Points on a hilly landscape, in no order, each with its height.
From any point a ball rolls to the lowest of the 4 points nearest to it. It stops when none of these is lower. Distance is the straight distance between rows; heights are no part of it.
(61): [112,101,81,101,102,95,44,119,66]  (h 587)
(269): [119,72,136,86,73,113,94,68,103]  (h 242)
(545): [119,91,118,100,103,98,103,103,109]  (h 63)
(151): [125,80,133,88,84,119,87,93,92]  (h 123)
(692): [74,123,65,128,118,88,110,125,111]  (h 393)
(635): [77,109,63,133,114,65,70,110,86]  (h 243)
(16): [99,89,118,90,109,93,131,79,123]  (h 336)
(593): [74,137,82,112,114,102,143,109,114]  (h 272)
(6): [81,76,104,69,89,86,125,48,145]  (h 312)
(362): [85,113,63,129,116,73,80,119,94]  (h 262)
(14): [126,88,123,92,87,122,78,105,85]  (h 522)
(711): [88,104,72,128,116,62,54,104,57]  (h 251)
(218): [83,125,86,118,114,94,129,117,113]  (h 102)
(351): [100,105,104,106,115,96,127,109,120]  (h 198)
(432): [70,112,58,136,118,66,82,114,89]  (h 282)
(413): [113,104,90,113,109,88,85,124,103]  (h 190)
(587): [94,69,116,75,78,94,100,50,139]  (h 223)
(260): [91,111,71,127,114,79,89,126,100]  (h 229)
(309): [86,119,75,121,117,88,112,124,112]  (h 171)
(683): [70,166,84,111,102,120,159,83,107]  (h 232)
(25): [122,97,94,100,101,100,61,123,80]  (h 287)
(423): [106,108,85,113,116,88,96,126,107]  (h 200)
(248): [106,78,121,87,102,97,119,76,127]  (h 305)
(293): [120,99,92,96,97,105,58,125,73]  (h 400)
(547): [96,87,119,87,104,91,132,72,129]  (h 418)
(302): [87,81,112,78,97,91,128,57,138]  (h 446)
(544): [110,75,124,80,69,146,77,113,59]  (h 678)
(499): [117,73,132,90,88,103,106,75,111]  (h 208)
(427): [106,104,77,106,103,84,46,118,64]  (h 447)
(149): [123,95,114,104,104,101,94,112,107]  (h 181)
(253): [123,83,128,92,91,110,96,91,104]  (h 186)
(639): [126,83,129,93,83,119,79,97,89]  (h 98)
(446): [84,114,101,96,110,97,151,91,119]  (h 546)
(533): [122,88,115,85,80,131,68,118,73]  (h 676)
(425): [78,91,109,75,97,88,141,61,138]  (h 530)
(515): [120,74,137,89,71,127,89,74,88]  (h 271)
(292): [78,136,89,108,112,105,155,100,115]  (h 340)
(459): [119,99,103,110,108,93,97,119,107]  (h 132)
(278): [77,130,75,118,117,93,128,123,114]  (h 193)
(774): [109,63,128,81,69,106,94,56,112]  (h 649)
(346): [97,106,66,123,112,66,63,117,75]  (h 128)
(65): [122,101,97,105,105,98,80,120,93]  (h 211)
(396): [87,92,113,80,106,90,140,67,131]  (h 515)
(127): [118,92,101,85,91,124,56,122,64]  (h 603)
(538): [103,65,125,75,78,98,104,51,130]  (h 378)
(729): [91,108,70,127,111,72,78,125,89]  (h 234)
(614): [114,79,127,83,95,97,115,72,121]  (h 246)
(672): [124,82,126,81,76,137,78,105,72]  (h 764)
(438): [112,87,103,82,82,133,54,127,54]  (h 645)
(74): [111,106,85,112,109,89,78,127,94]  (h 203)
(386): [120,78,131,82,75,135,81,94,76]  (h 728)
(217): [110,95,114,101,109,96,117,103,117]  (h 165)
(207): [109,93,120,97,105,98,123,94,120]  (h 199)
(88): [77,125,98,88,108,102,160,79,118]  (h 491)
(451): [64,142,67,123,113,105,134,113,106]  (h 366)
(169): [124,96,105,93,93,116,65,118,71]  (h 496)
(196): [130,90,117,96,92,112,81,110,90]  (h 480)
(520): [107,104,80,111,109,82,61,124,82]  (h 255)
(385): [71,150,84,110,109,114,153,99,111]  (h 129)
(97): [73,103,67,140,121,55,66,101,66]  (h 290)
(458): [98,110,95,114,118,94,123,117,117]  (h 163)
(769): [70,117,59,129,116,77,98,120,100]  (h 127)
(156): [110,98,91,86,93,114,46,125,54]  (h 683)
(417): [79,104,104,82,105,92,150,68,129]  (h 539)
(150): [73,151,89,105,109,110,158,87,111]  (h 258)
(473): [88,70,110,73,83,91,115,49,143]  (h 156)
(12): [127,85,127,91,81,128,77,102,76]  (h 606)
(666): [99,75,108,76,77,151,62,129,53]  (h 659)
(548): [75,146,94,96,106,108,164,77,113]  (h 396)

Call two points neighbours if one is among the 4 nearest of the other. Go from one point of each pair to the other, from neighbour to neighbour, staying as low as possible. Name the highest point that can't be avoided.
(459) / (473) | (538)
(459) / (218) | (351)
(545) / (385) | (593)
(769) / (218) | (260)
(545) / (346) | (729)
(459) / (639) | (253)

For each start below, name the point where the ball stops.
(425) | (473)
(446) | (218)
(672) | (639)
(16) | (545)
(362) | (769)
